Each row is a point on a tangle of strands that fork, close into loops and nearly touch. The rows are in no order.
In the rows, zero is written as 128.
Two points are linked if the straight distance between their rows is under 169. Some points are linked to none.
tari: [151 120 105 166 141 117 124 139 136 108 130 127  96 165 145 125 140  97
 113 165  78 147 111  92 146  87 165 164 170 104 138 136 109 150 124 146
 141 143 120 150  90 161  79 140 160 138 105 116]
tozim: [142  94 139  89 154 159 156 110 117  94 122 117 120 125 112 155  95 139
 124 113 129 147 126 186  84 168  82 140 134 138 157  77 164 129 110 141
 117 132 154 180 127 142 172 117 141 175 167 101]
zutat: [121 161 143 148 115  52 121 138 145  80 150 122 109 182 187 112 137 120
 169 141 120 130 126 113 161 145 140 142  98 100 175 115 160 104 134 112
 116 164 120 156 153  97 156 130 149 133 135  90]
gatam: [132  65  91 123 158 195 127 129 125 102 109 165 121  83 109  68 133  66
 129 126 123 139 110 145 113 137 110 120 193 115 115 110 120 151 163 141
 100  87 156 129 134 119 104 107 127 151 155 149]
moluk: [151 115 153 129 126 133 123  56  76 165 129 150 138 148 125 122 147 126
 160 152 108 127 175 118  86 103 135 148 104 132 152 128  83 143 108 147
 152 105 123 142 121 180 156 107 124 134  97 141]
gulut: [144 142  97 123 145 106 142 122 152  99 157 115  99 145 173 156 134 115
 101 181 124 161  94  70 138  93 117 189 158  86 146 149 156 177 140 134
 144 133 122 147  94 114  92 141 156 108 102 110]
niril: [101 119 150 157 137  90 148 182 172 137 135 121 131 119  98 101 133 154
 140 126 173  78 107 140 151 139 134  91 107 144  97 134 132 120 138 131
  59 142 150 108 109 112 139 170 106  91 118 122]
Vuza: [ 58 122 177 113 131 191  72  79  84 142 142 113 116  82 154 123 163 114
 144 117 143 130 113 165 105 152 112 143 161 133 104 122 135 136 164 119
 143  96 152  99 122 100 131  94 122 170 121 110]
muso: [ 94 142 137 120 144  95  89 185 187 149  96 126 155 142 137 119 140 130
 154 101 120 106 102 146 213 128  94 143 116 137 132 128 169 115 143 104
 138 177 128 121 147  84 129 111 118 102 159  99]
geto: [143  97  86 115 128 139 102 128 154 188 146 162 108  80 113 115 134 109
 156 100  86 108 103 104 117 124 135 131 153 109 110 113 144 168 134 132
 146  78 111 150 171 132  60 140 130 137 148 125]
panu: [140 145 171 132  94 130 125  99 100  84 118 133 124 185 153 166 142 117
 116 122 120 161 141 120 124 121 178 151 137  91 157 143 133  99 127 103
 114 143 122 148 159 121 131  82 138 155 161 148]
tek: [109 148 150 116 124 151  94 141  92 101 117  79 159 133 154 137 123 139
  93 114 122 148 170 142 125 151 145 122 123 136 142 151 109 116  98 133
 138 174 127  96  76 135 182  96 134 146 120  94]
gubag: [116 110 137  92 137 128 128  77 114 153 171 122 112 116 138 158 131  99
 116 133 137 142  98 177  94 155 109 177 132 153 171  55 159 130 111 135
 142 122 146 182 131 133 128 122 167 169 166  98]
kula: [121 126 170  96 113 145 117  89 105 180 158 130 145 105 106 163 131 148
  83 150 166 121 153  99 112 108 140 121 109 138 110 170  53 163  99 145
 150  88 108  93  96 143 114 129 115 114  81 144]
Gito: [100 181 107 162 117 136 148 186 134 169 101 128 123  98 119 146 130 137
 161 130 161  90 138  97 125 137  96 126  85 155 128 166 158  86 181  93
 134 132 180 115 108 124 159 117 116  88 134 136]
ran: [132 158 173 143  93 188 133  89  59 104  98 129  92 154 121 157 132 129
 119 110 131 165 129 133  74 163 178 145 139 140 141 118 127  70 125 123
 138 125 124 125 161 133 126  52 135 166 168 167]
baf: [130 171  91  90 125 158 123 124 103 129 179 140 165 116 163 155 154  77
  92 126 135 140 130  97 143  98 122 151 163 132 144 113 155 192  85  90
 171 144  96 129 131 138 104 103 175 148 137 156]
nuzar: [115 120 186 107 124 111  84 105 107 136 141  97 165 155 146 190 123 142
 100  93 134 138 145 190 126 148 161 138 115 144 151 117 118 117  96 130
 118 176 129 125 119 115 146  96 147 158 139 108]
dutok: [116 128 178 110 111 141 172  72  85 119 127 110 120 164  83 152 145 156
  93 177 165 134 135 119 102 117 118 118  85 150 111  99  93  99 102 128
 142 113 134 142 121 161 158 133 125 136 117 167]
mil: [158 184  92 138  84 113 138 107  93  98 132 130 132 176 176 181 120 102
 115 113 124 143 160 119 116 106 172 157 115 103 192 137 128  93 113  98
 143 158 127 173 125 139 141  89 167 146 170 142]
motu: [ 55 109 187 162 129 103 140 180 150 187 131 112 142 142  51 145 140 155
 148 134 198  68 119 157 153 104 154 110  92 173 122 112 121 112 141 123
  68 116 162 138  70  86 120 138 122  90 121 108]
ruv: [132 173  77 158 116 115 177 117 145 108 156 146 104 131 157 152 151 102
 140 162 153 112 131  94 111 123 114 132  91 124 128 159 143 142 144 114
 133 116 154 129  84 154 150 133 143  96  92 132]
dur: [104 135 165 140 144 128 105 148 124 144 152 106 167 168 127 171 198 151
 126 172 137 134 107 153 169 108 125 151 135 144  91 141 177 153 119  94
 129 173 135  98 111 113 136  51 135 102  97 138]
Gegi: [113 135 144 132 121 114 122 172 139  75 148  72 113 154 166 109 148 166
  99 162 149 129  99 109 153 155 140 107 131 131  84 131 119 114 106 152
 126 194 107  60 105 135 140 147 130 109  85 119]
Bel: [115 163 107 173 113  75 160 207 155 121 168 132 135 126 110 117 139 138
 146 118 182  75 121 128 141 114 156  69 105 129 126 151 157 101 126 142
  64 144 151 150 107  86 141 204 126  53 129  84]
rur: [163 122  87 136 135  87  75  75 105 119 152 134 137 153 198 125 137 103
 134 110  82 164 156 132 121  96 167 165 136 101 163 125 104 155 103 130
 169 144  72 121 123 130  98 119 155 144 116 117]
nuf: [145 128 194 118 134 129 114 157 141 174  69 158 107 123 151 181 108 125
 157 107  88 110 142 106 157 147 113 171 114 147 152 163  94 148 152 143
 119 122 164 117 141 126 132 108 143 128 123  92]
Mipof: [157 150  97 171 122 130 154 180 126 141 120 164 174 116  83  96 121  93
 126 103 131  80 183  99 147  97 143  63 121 145 140 128 119 158 111 123
 108 124 128 137 124 152 124 154 138 108 121 151]
gafar: [124 118 191 127 132 141  81 169 121 154 101  53 155 140 111 153 127 216
 128 132 111 124 144 121 117 122 154 126 130 138  65 198 104 144 123 148
 131 152 128  73 112 102 131  92  95 105  91 117]
reli: [153 171 120 104 119  88 145  95 141 104 133 149  99 152 166 138 117 102
 109 146 113 156 123  95 155 138 122 149  97 119 162 117  93 107 113 170
 194 127  81 142 137 153 112 170 145 122 124 111]
noze: [113 119 190 108 115 113 153  69  83 144 151 115 128 157 102 149 165 159
 119 195 169 125 147  83 115 111 121 112  82 147  96 123  50 147  97 140
 149  91 112 101  96 168 163 149 111 100  62 151]
Tibog: [128  77 125 134 145 133 115 126 160 114 105 168 137 133  91  52 159 129
 174 127  90 111 125 136 146 109 115  94 148 121  80 116 119 174 130 132
 107  81 108 114 164 145 109 120 102 125 103 158]
didam: [168 125  99 100 121 139 142  88 126 113 101 131 133 130 107 121 117 157
 115 114 118 136 130 169 100 137 122 117  95 136 118 109 118  76 108 150
 171 133 106 143 171 173 131 159 101 132 149 161]
Fup: [128 110 120 107 120  98 117 110 154 163 143 141 146 130 123 134 123 115
 124 105 149 124 112 177 150 121 134 128 118 114 162 101 130  93 124 116
 117 120 134 166 172 109  96 152 133 134 159 146]
ros: [125 141 207  83 118 107 154 116 132  96 123 131 115 167 142 149  89 120
  93 147 118 151 127  94 174 153 123 140 119 130 158 117  80 141 105 156
 141 128 110 142 125 140 134 186 140 135 134  88]
tav: [108 103 152 106 129 118 143 104 165 141 118 127 105 122  92  81 128 170
 168 145 130  89 104 162 140 148  79 115 101 141  92  78 117  98 130 150
 119  97 146 127 154 151 146 173  89 132 112 142]
fenim: [141 141 145 111  96 177 164 160 140  64 109 118 137 119 138 125 146 134
  90 130 177 128 109 136 125 165  85 110 138 122 120 136 126  70 158 152
 105 146 175 114 171 140 151 139 143 130 154 153]
zoko: [111 116  95 101 103 153  86 118 143 217 163 114 132  83  88 154 130 155
 149  95 103  93 112 145 121  95 155 127 133 122 107 108 133 140 115 104
 150  74 108 165 147 119  46 148 123 144 163 133]
nok: [100 110 130 130 130 154 133 181 146 165  99 127 144 123  75 136 113 114
 144  93 140  82 142 145 169 107 138 124 141 159 134 110  90 116 143 134
  93 122 165 161 100 135 110 128 153 154 149 110]
Livi: [166 129 112 130 156 111 151 216 111 204 113 137 210 117 110 123  99 128
 139 118 128 101 163 106 151  91  80 130 104 157 188 124 137 145 146 141
 127 162 150 150 151  94 141 120 157  99 152 113]
vop: [109 173  67 153 120 121 159 148 127 132 140 129 129  78 152 107 140 114
 172 156 144  99 138  96 118 141  70 112 106 145 117 143 163 143 161 103
 149 134 147  89 111 160 154 141 116 116 106 129]
tir: [122 114 199  79 124 113  87  75 114 153 157 109 111 147 158 194 123 136
 104 119 129 165  98 156 118 151 133 183 140 132 151 106 137 144 111 143
 134 126 120 146 137  99 113 108 155 150 139 101]
sope: [121 170 165 129 103  64 173 169 145  70 172 125 109 185 158 108 121 120
 117 168 151 137 111  86 169 127 137 121 121 110 150  99 159  83 117 136
 107 149 115 149 155  93 122 186 156 112 128 106]
daka: [109 146 113  70  95 173 114 122 144 178 132 126 138  86  75 131  84 140
  98  96 124 128 117 124 132 118 117 149 142 121 142 125 128  94 124 115
 161  72 100 162 170  96  70 166  92 143 201 147]
fumos: [144 120 148  93 148 106 158 125 144  82 121 104 130 170 133 136  79 135
  80 129 112 166 125 153 136 154 111 136 121 119 152  90 140 131  91 159
 135 156 120 161 112 140 151 163 144 157 147  92]
Nud: [102 162 159 115 127 122 159 221 157 141 129 142 169 110 138 125 127 107
 160 111 130  70 145  77 200 112  90 137 123 138 164 161 105 169 141 150
 110 152 149 148 143  96 143 166 144  83 146  63]
pamag: [117 152 114  90  84 167 147 186 171  76 106 130 106 136 103 145 139 164
 144 100 106  94 124 115 134 140 115 108 150 134  58 142 167 162 131 109
 133 106 133 128 158 155 123 112 122 132 149 127]
fanu: [120 100 104 122 150 157 120 111 159 111  93 183 132  63 144 139 104  77
 125  81 150 120 139 137 134 148  95 110 148 132 125 167  99 153 175 104
 106 107 173  88 115 104 146 130 114 104 147 130]
sigu: [152 151 104 137 100 114 165  91  98 135 135 118 129 125 168 159 107 108
 150 132 145 118 181 121  77 123 150 146 104 118 200 126 104  93 113 119
 122 132 154 198 116 146 163 151 152 148 140 114]
tivi: [130 127 188 107 118 154 123 156 131 150 108 109 134 139 105 197 138 195
 125 111 119  99 131 139 125 135 137 112 126 147  55 172 122 167 120 134
 124 128 150 106 124 140 134  89 132 106  99 102]
Ped: [132 112 188  90 129 110 131 146 132 132 142 100 167 120 142 141 123 164
 123 117 162 121 145 129 113 156 103 118  95 122 137 151 144 146 110 131
  96 142 133  99 148  93 172 112 108 106 117 123]
zem: [182 123 101 128 103 119 117 117 133 138 110 131  77  98 107 125  96 185
 139  96  90 133 123 128  50 169 150  96 111 114  91 148 159  96 127 129
 128 121  90 105 173 130 116 116  85 110 123 144]
mezib: [123 108 155 138 170 119  66 136  80 166 155 103 173 138 145 115 185 137
 138 164 121 152 128 176 160 121 139 136 132 166 121 124 154 138 118 114
 147 177 107  78  94 116 143  52 126 122  83 147]
tugik: [129 134 143 129 120  79  87 155 164 145 125 128 152 170 148 143 137 132
 141 110 102 118 118 134 178 115 161 141 121 116 155 127 135 122 118 119
 132 156 111 143 153 113 103 126 140 129 139 114]
Nugif: [113  96 147  96 134  88 117  90 141 116 146  99 137 178 121 143 173 187
 160 193 116 126 103 139 157  91 116 138 119 120  79  91 100 164 109 137
 151 117 108 145 134 165 124 159 119 114  68 135]
zonu: [117 154  70 138 114 142 113 130 144 174 118 125 125  92 102 101  89 104
 121 131 112 139 137  78 134  87 130 153 134 106 157 145 126 101 149 115
 161  87 125 175 113 106  79 180 111 139 165 141]
turof: [123  76  91 130 146 178 143 151 132 132  69 189 144  74 106 104 103  42
 147  89 150 102 149 123 136 124 104 104 176 141 140 120  86 157 194 134
  85  93 173 131 130 106 129 116 130 142 161 150]
pok: [ 92 107 156 118 116 176  79  77 122 112 124 146 177 118 145 152 135 104
 122  89 146 120 146 159 142 105 172 114 167 119 127 172  60 142 138 105
 119  97 144 119 128  94 128 114 118 144 146 149]
nerog: [103 110 135 140 137 149  87 160 112 172  91 132 113  73 130 119 104 101
 181  90 105 114 138 134 117 157 109 135 145 159 138 108 144 134 173 118
 113 117 141 125 136 100 127  65 132 172 153  97]
raf: [158  94 150 138 133 105 148 133 160  82 142 122  93 132 137 135 146 148
  87 162 159 124  76 111 130 148 145 104 133 124  60 151  97 131 129 157
 108 134 131  65 117 146 120 161 128  87  68 125]
fen: [ 87 121 115 140 160 155  71  65  87 112 162 113 102 109 153 105 159 117
 122 140 126 171 118 157 102 126 126 155 163 111  95 132 155 138 139 107
 155 108  99  98 104 104 119  97  99 142 112 133]
fod: [106 132 124 117 147 158 131 131 146 139 125 168 134  99 121 108 124  70
 142 120  94  99 141 109 164 130  95 126 140 141 141 120  94 193 134 131
 147 116 146 134 119 167 129 157 162 157 116 107]
gelo: [118 100  69 130 160 178  95  82 108  82 150 114  90 104 151  70 157 106
 111 154 128 191  79 158 112 129 125 152 193 108  94 102 153 116 142 145
 168 132 103 108 128 131 103 120 114 144 138 153]
Boz: [171 144  89 157 106 112 119 163 123 121 101 136  89  96 131  97 125 164
 187 101  85 106 137 122  96 186 120  94 103 135 107 130 190 105 156 101
 108 154 121  85 182 151 140  87 110 125 127 146]
sib: [152 128 166  96 136  94 197 182 148  98 172 138 163 166 118 118 135 123
  87 178 168 146 109 116 175 113  96 110 115 130 149  99 155 136  95 144
 111 134 109 140 173 124 133 172 147  94 121 136]
zag: [120 122   4 143 150 129 107  71 126 111 138 131 120  82 172 118 116  85
 107 108 135 168 137 147 115 109 158 137 152  94 153 139 139 120 141  91
 153 130 114 120  93  99  98 144 113 133 161 155]
ropud: [ 91 119 118 160 142 132 161  77 150  73 120 118  71 164 122  93 112 109
  99 200 151 172  88 140 139 122 116 152 167  99 114  92 120  75 146 139
 134 123 144 163 110 111 107 188 124 155 163 135]
lugi: [181 131 100 133 114 163 143 114 135  84  86 134 113 162 114 130 133 154
  99 125 104 155 109 115 110 109 140 134 148 110  78 151 108 101 136 152
 159 118 123 124 164 169  97 125 111 120 140 185]
Povi: [100 161 139 117  96 136 115 172 140  61 132  96 134 130 180 108 134 115
  95 107 129 128 133 118 164 172 133 108 140 136 124 144 111 113 104 142
 150 189 128  78  98 146 158 139 132 141 115  88]
mem: [117 153  88 144 115 136 190 107 131  71 169 104 112 142 137 141 140 129
 110 173 154 135 142  70 100  94 149 142 142  93 123 161 126 159 127 115
 132 110 121 131  61 146 121 135 144 110  92 127]
fupu: [104 149  88 118 126 150 114  86 115 120 157 146 154 148 156 113 163  63
 116 167 143 154 141 114 156  75 125 154 146 123 148 111 110 144 100  97
 179 111  85 135 105 127 112 142 133 140 114 165]
zef: [158 100 141 145 131  60 159  96 170  95 143 161  91 148 153 120 135 122
 139 143 119 112 112 103 132 133 145 110 103 106 115 134  87 158 120 166
  96 122 128 117 134 154 123 178 134 105  71 106]
pagu: [ 73 124 197 100 150 150  56 128 101 149 106 115 130 107 149 116 131 123
 154 112  97 145 131 154 162 154  98 165 148 148 141 111 134 133 157 129
 145 119 129 121 134  98 135  82 123 174 122  89]
vani: [178 117 111 122 134 133 127 128 110  72 127 119 117 171 121 103 152 168
 133 130  81 155 119 151 117 134 130 109 136 126  60 112 187 152  89 135
 149 145  71 102 162 177 142  95 113 128  95 144]
Kaled: [ 87 104  92 136 132 143 119 112 150 162 108 162  60  57 107 117 107  89
 154  97 126 111 118 157 105 172 111 123 134 149 129  91 154 131 163 115
 114  83 152 143  95 134 129 127 130 160 154  95]
lav: [117 100 176 105 158 123 117 163 142 174 135 123 156  94  92  86 108 137
 102 124 140 125 115 124 142 141  96 115 128 143 119 119 158 160 107 142
 107 121 106  99 142  85 116 107 110 129 112 119]
bilok: [108 118  32 172 137 147 111 112 120 154 134 129 123  66 123 100  95  79
 122 113 135 143 151 113  97  95 150 135 160  96 169 140 118 112 169  86
 121 110 136 163  87  80 100 135 104 147 174 161]
lanos: [106 172 127 133 114 107 164 145 122 161 156  91  99 102 126 145  93 147
 114 135 175 123 127 145  84 168 126 119  81 157 156 113 162  66 112 126
 125 141 144 145  93 129 152 170 147 141 132  88]
kugil: [142  79 156 124 136 164 114 123 125 111 115 133 113 155  91  92 175 166
 154 121  82 122 113 160 127 128 122 110 147 141  47  96 139 157 113 158
 134 107 114 118 177 175 123 112 126 149  91 132]
Boma: [140 135 161 141 116 161 152  55  71 127  90 141 102 162  87 145 122 150
 137 133 122 149 157 124  57 134 152 145 102 139 139 118  96 106 106 129
 147 101 116 152 130 160 155  92 122 152 135 159]
Fim: [118 180 130 183 107  51 191 182 146  75 178 135  97 174 157  93 141 126
 159 152 168 102  96  98 145 137 162  81 112 106 114 110 161 100 135 138
  80 146 129 144 112 111 138 196 145  93  96 110]
gal: [ 71  99 185 133 129 111 146 156 138 175 115 140 131 137  61 126 124 132
 155 127 160  78 129 140 186 104 141 123 120 160 142 103  64 110 153 132
  85  83 144 169 125 106 104 160 120 113 137 121]
maved: [138 166 123 150 176  83 153 217 132 165 117 129 192  99 151  84 106 108
 168 134 129 101 140  92 163 109  76 120 115 129 172 146 145 172 148 155
 125 167 149 132 140  85 169 176 119  77 130  82]
fuf: [167 145  61 164 115 114 123 173 122 199  99 148 142 110  98 139  92 104
 153  68  71  82 197  95 113 120 159  85 118 150 161 132 115 140 120 101
 125 140 123 167 127 150 116 127 148 129 136 130]
Dadus: [170 136 139 137 125 101 143 167 130 102 126 117 105 138 142 122 112 185
 175 126  92 115 131 117  97 174  93 136 112 111 124 127 195 115 153 125
  84 153 142 117 184 122 161  76 142 120 110 128]
fam: [106 139 152 113 117 143 180 122 132  77 142 109 113 136 149 107 118 132
  85 185 198 154 101 103 141 129  87 146 142 118 123 128 119  73 153 145
 127 114 145 129 134 100 139 176 136 117 141 136]
fav: [110  87  80 122 139 183 124  64 137 140 136 193  92  74 105  81 143  70
 142 117 123 145 110 120 112 124 127 128 164 112 105 118 111 157 156 128
 160  52 113 139 152 130  84 138 115 127 164 158]
tes: [109 167 182 111 107 141 132 192 137 150 110 122 155 112 163 164 137 147
 174 115 109  69 157  66 157 132  99 162 130 126 140 189  92 172 143 124
 119 144 169 130 141 118 137  98 154 116 130  85]
Kavir: [131 131 119 147 103  94 182 116 114 112 169 102  81 109 154 145  95 120
 113 125 173 128 137 133  61 155 175 109 107 111 168 111 132  84 114 135
  86 138 147 174  95 117 141 170 159 145 135  80]
difa: [130 164 118 123  87 188 136 139  96  82 150 106 102 124 121 138 141 143
 111 119 135 142 117 125  80 156 148 128 143 127  94 110 177  97 103 122
 141 127 102 127 154 166 120  93 145 172 151 157]
Kidat: [114  96  82 117 124 141 114 118 166  81 108 111 158 101 141 118 143 168
 163 105 135 101 129 164 107 121 124 110 147  99  81 164 106 142 149 111
  97 118 171 114 127 138 146 146  93 118 125 146]
Giru: [165 143  93 152 153 115 126 139 148 128  86 151 117 111 139 128  95 109
  98 115 132 156 105 140 143 141  97 127 113 132 138 163 139  70 168 138
 140 161 150  86 131 112 139 140 101  93 146 155]
poto: [ 79 102  98 157 145 147 103  85 137 135 139 114  85 131 113  86 146 105
 119 174 146 180  71 169 138 120 141 144 172 117 124  85 139  59 153 128
 143 115 119 152  93 106  79 150 104 150 149 152]
gelot: [127  87 158 142 144 108 171  86 157 118 117 155  88 131 102 100 123 135
 133 155 140 123 106 131 131 139 120 116 112 122 120 110  94 116 147 145
  88  84 148 137 154 135 132 182 110 112 116 133]
Rov: [148 103 152 124 154  83 118 111 121 108 134 126 136 123 181 137 119 157
 151 127 130 145 133 128 101 156  96 157 113 108 145 152 176 155 148 114
  80 154 147  99 149  78 168  88 125 109 104 104]
Bimi: [145  95 118 153 146 121  62 118  81 172 140  77 165 111 140  95 136 159
 119 130 126 147 132 182 116 133 149 123 105 137 145 124 132  92 122 143
 140 169 118  65 114 110 133  97  96 130 100 147]
Roza: [ 91 126 159 124 115 161  95 110 115 171 169 132 171 106 111 148 124 122
  94 111 163 110 150 123 125 106 157 123 134 129 132 158  93 143 112 106
 124 112 113 112 103  99 101 118 130 143 127 129]
bip: [160  69 123 145 160 105  78  98  85 213 150 133 147  88 135 105 142 109
 136 111 115 132 112 179 113 143 117 116 113 155 158  99 119 128 138 148
 125 145 126  86 141 130 128  87 125 140 104 131]
dinub: [142  97 161  90 140 107 151 150 163 106 145 140 171 129 120 135 117 119
  78 120 183 135 104 181 174 130  95 113 129 138 146 111 114 105 106 149
 104 140 136 126 167 102 128 186 129  97 162 141]
gelom: [144 117 153 150 100 130 121 110 130 128  94 109 103 122 106 108 105 190
 147 126 114 135 147 105  87 138 144 110 108 108  96 158  98  85 138 135
 112 110 113  97 156 107 132 131  78 119 113 161]
Foti: [137 122 157 158  95 134 116 143  94 144 116  64 128 130 108 118 118 214
 163 132  99 104 163  85  78 112 171 114 122 109  82 190  94 141 122 125
 110 113 121  94 121 131 128 123  99 120  79 133]
Tozi: [185  91 121 134 143 134  86  88 105 108 126 150 117 155 167 110 160 113
 120 121  78 156 114 123 116 110 166 147 162  98 116 148  99 161 112 175
 154 118  94 122 152 155  88 127 147 128 106 123]
tuman: [146 155 125  97 116 154 140 131 102  93 157 151 131 120 150 140 126  93
  87  93 122 137 132 114 106 154 129 114 141 138 145 118 159 148  93 111
 136 143 105 117 144 155 140  94 153 153 136 132]
seg: [112 133 145 122 164  97 110 188 143 158 136 109 181 146 133 152 152 148
 136 142 120 118 108 148 181 131  89 154 118 140 130 122 199 156 129 112
 117 203 144 115 122  97 156  63 144 108 136  89]
begu: [ 90 149 103 147 128 161 144 113 109 116 156 143 148 137 123 122 152  86
 120 164 132 126 153  57 123  74 144 139 152 113 130 155 110 192 111  85
 144  90  94 130  67 151 114 117 131 127  89 143]
Zugu: [119 133  26 166  99 126 116  70  96 106 158 125 117 110 167 114 170  96
 143 135 139 145 124 126  93  87 180 152 142  80 138 119 140  98 126  89
 149 111 109 168 136 124  90 118 132 161 158 169]
Pul: [184 122  69 163 122 130 112 188  99 206  86 131 200 109 113 140 123 105
 141 104  97 101 160  98 130  92 121 119 126 145 162 147  96 131 155 125
 132 165 148 139 143 143 131  99 152 130 149 168]
lol: [181 154 130 113 126 103 174 175 153 110  94 123 150 168 127 130  82 142
 128 136  98 137 146  79 160  97 108 145 112 104 177 151 129 114 141 152
 122 136 133 192 164 116 132 147 132 107 152 121]
Rab: [109 183 114 158 139 106 153 168 110 184 124 135 137  94 124 133  93 122
 149 124 169 112 158 127 104 134 112  94  68 163 174 153 139  92 147 110
 130 137 156 131  76 108 166 167 123  90 135  87]
memu: [121 140 117 141 146 123 149  99 165  95  83 174  89 113 148 143  75  88
 105 112 147 157 128 116 128 170 109 124 136 123 143 184 136 115 168 112
 110 119 152 102  94  93 151 142  97  83 150 122]
Nadut: [155 158  61 136 132 120 148 142 129  56 103 126 141 170 120  98 133 137
 114 132  92 139 133 148 141 136 130  85 131 134 107  98 156 136  88 122
 149 167  90 100 101 198 159 123 118 146 106 140]
kom: [ 91 112  97 159 142 132 112 112 142 147 149 143  76 101 114  89 140  79
 136 140 132 132 106 143 123 145 142 114 143 127 123  93 162 125 120 117
 128 107 121 141  85 151 106 153 140 156 127 122]
taf: [122 116 127 115 147 132 122 147 141 164 113 102 126 118  83  99 116 161
 144 136 120 129 108 157 123 133  82 150 106 149 115  73 170 109 141 144
 125 134 138 133 132 128 141 120 107 149 125 136]
denem: [ 93 114 165 144 132 129 134 106 115 106 126 133 137 182 107 139 118  93
 123 140 135 139 150 120 138 106 174 144 139 125 163 118 106 144 123 103
  87 121 142 176 103 127 138 116 153 160 145 132]
bazu: [ 66 122 144 147 155 154 111 127 133 155  94 145 149 149  90 117  89  94
 139 113 110 121 172 130 167  82 140 144 155 131 172 117  85 165 150 110
 104 103 148 180  63 106 136 106 147 168 148 104]
Loneg: [163 103 151 113 165 108 100  68 104 163 153 141 146 137 136 138 147 144
 128 125 102 137 141 162 103 137 122 127  97 143 128 108 115 166  93 147
 150 127 110 103 130 153 153  98 125 121  84 117]
Med: [147 133  83 129 144  94 105  41 122  86 137 138 111 170 184 182 139 110
  87 109 122 173 113 171 139 113 187 145 147 121 136 137 106 135 106 129
 151 152 100 123  88 141 120 112 154 120 128 127]
Vezur: [212 125 116 147 132 127 165 135 148 102  62 152 128 166 102 154 100 138
  94 117 125 158 124 136 118 129 128 117 113 124 123 166 107  72 145 143
 123 152 163 115 144 144 138 132 101  83 133 182]
kop: [130 156 141 104 133 162  92 130  92 155 162 119 179 138 171 165 174 121
 119 149 119 148 119 122 155  92 117 180 153 120 124 154 156 173 110  98
 166 153 109 113 150 117 116  54 149 133 131 134]
Zet: [153 109 107 161 119 123 155 178 147 136 120 167 141 112  78  43 152  89
 139 141 108  97 139  84 161  92 132  78 159 114 112 125 119 162 122 139
  98  97 115 134 160 149  78 151 118 131 103 179]
meru: [154 135 165  95 127 126 140 106 133 146 127 117  91 157  93 205 117 208
 128 119  93 122 116 134  82 134 148 115 110 146  61 147 172 180  92 114
 143  88  91 111 140 135 130  91  98  95  96 116]
miz: [144 123 119 118 114 123 111 117 141 153 128 105  77 116  98 175  92 193
 105 110  96 142 108 136  72 146 161 113 117 128  83 142 162 129 102 131
 145 116  98 117 113 122  97 136 105 127 120 105]
dibik: [167 119 131  83 120 160 128 148 133  93  90 129 126 117 142 140 113 147
 111 109 128 141 110 180 117 163  88 127 135 141 121 109 113  69 139 160
 153 145 154 119 186 162 143 138 116 146 161 145]
Zeto: [145 154 108 111 115 116 148 137 153  98  97 135 128 142  86 107 117 141
 118 102 119 121 137 155 138 170 108  69  88 154  98  93 157 107  90 119
 145 126  95 104 141 176 162 126 102 140 148 154]

How many points has the smallest loop of links through each point below? Write - if it is on no loop.
dur -> 12
ruv -> 16
Vuza -> 8
dinub -> 6
gafar -> 7
niril -> 20
daka -> -

A tip is a point with one link. Name the tips that can be reached along the links from each point below, in the order of the rows.
begu -> pok, Med
ros -> reli
maved -> nuf, Zugu

Name the points in between on the shortest way along the links from the first point to the second, in order.
fav; didam -> gatam turof fanu memu Giru Vezur lugi
reli; Dadus -> ros fumos tozim gubag tir nuzar tek Povi Gegi raf zef gelot tav taf lav Ped Rov
Med; difa -> rur Tozi tari gulut mem begu fupu baf tuman
Pul; bilok -> fuf Mipof Zet Tibog kugil vani Nadut Zeto didam lugi Vezur Giru memu fanu turof gatam fav geto zoko daka zonu
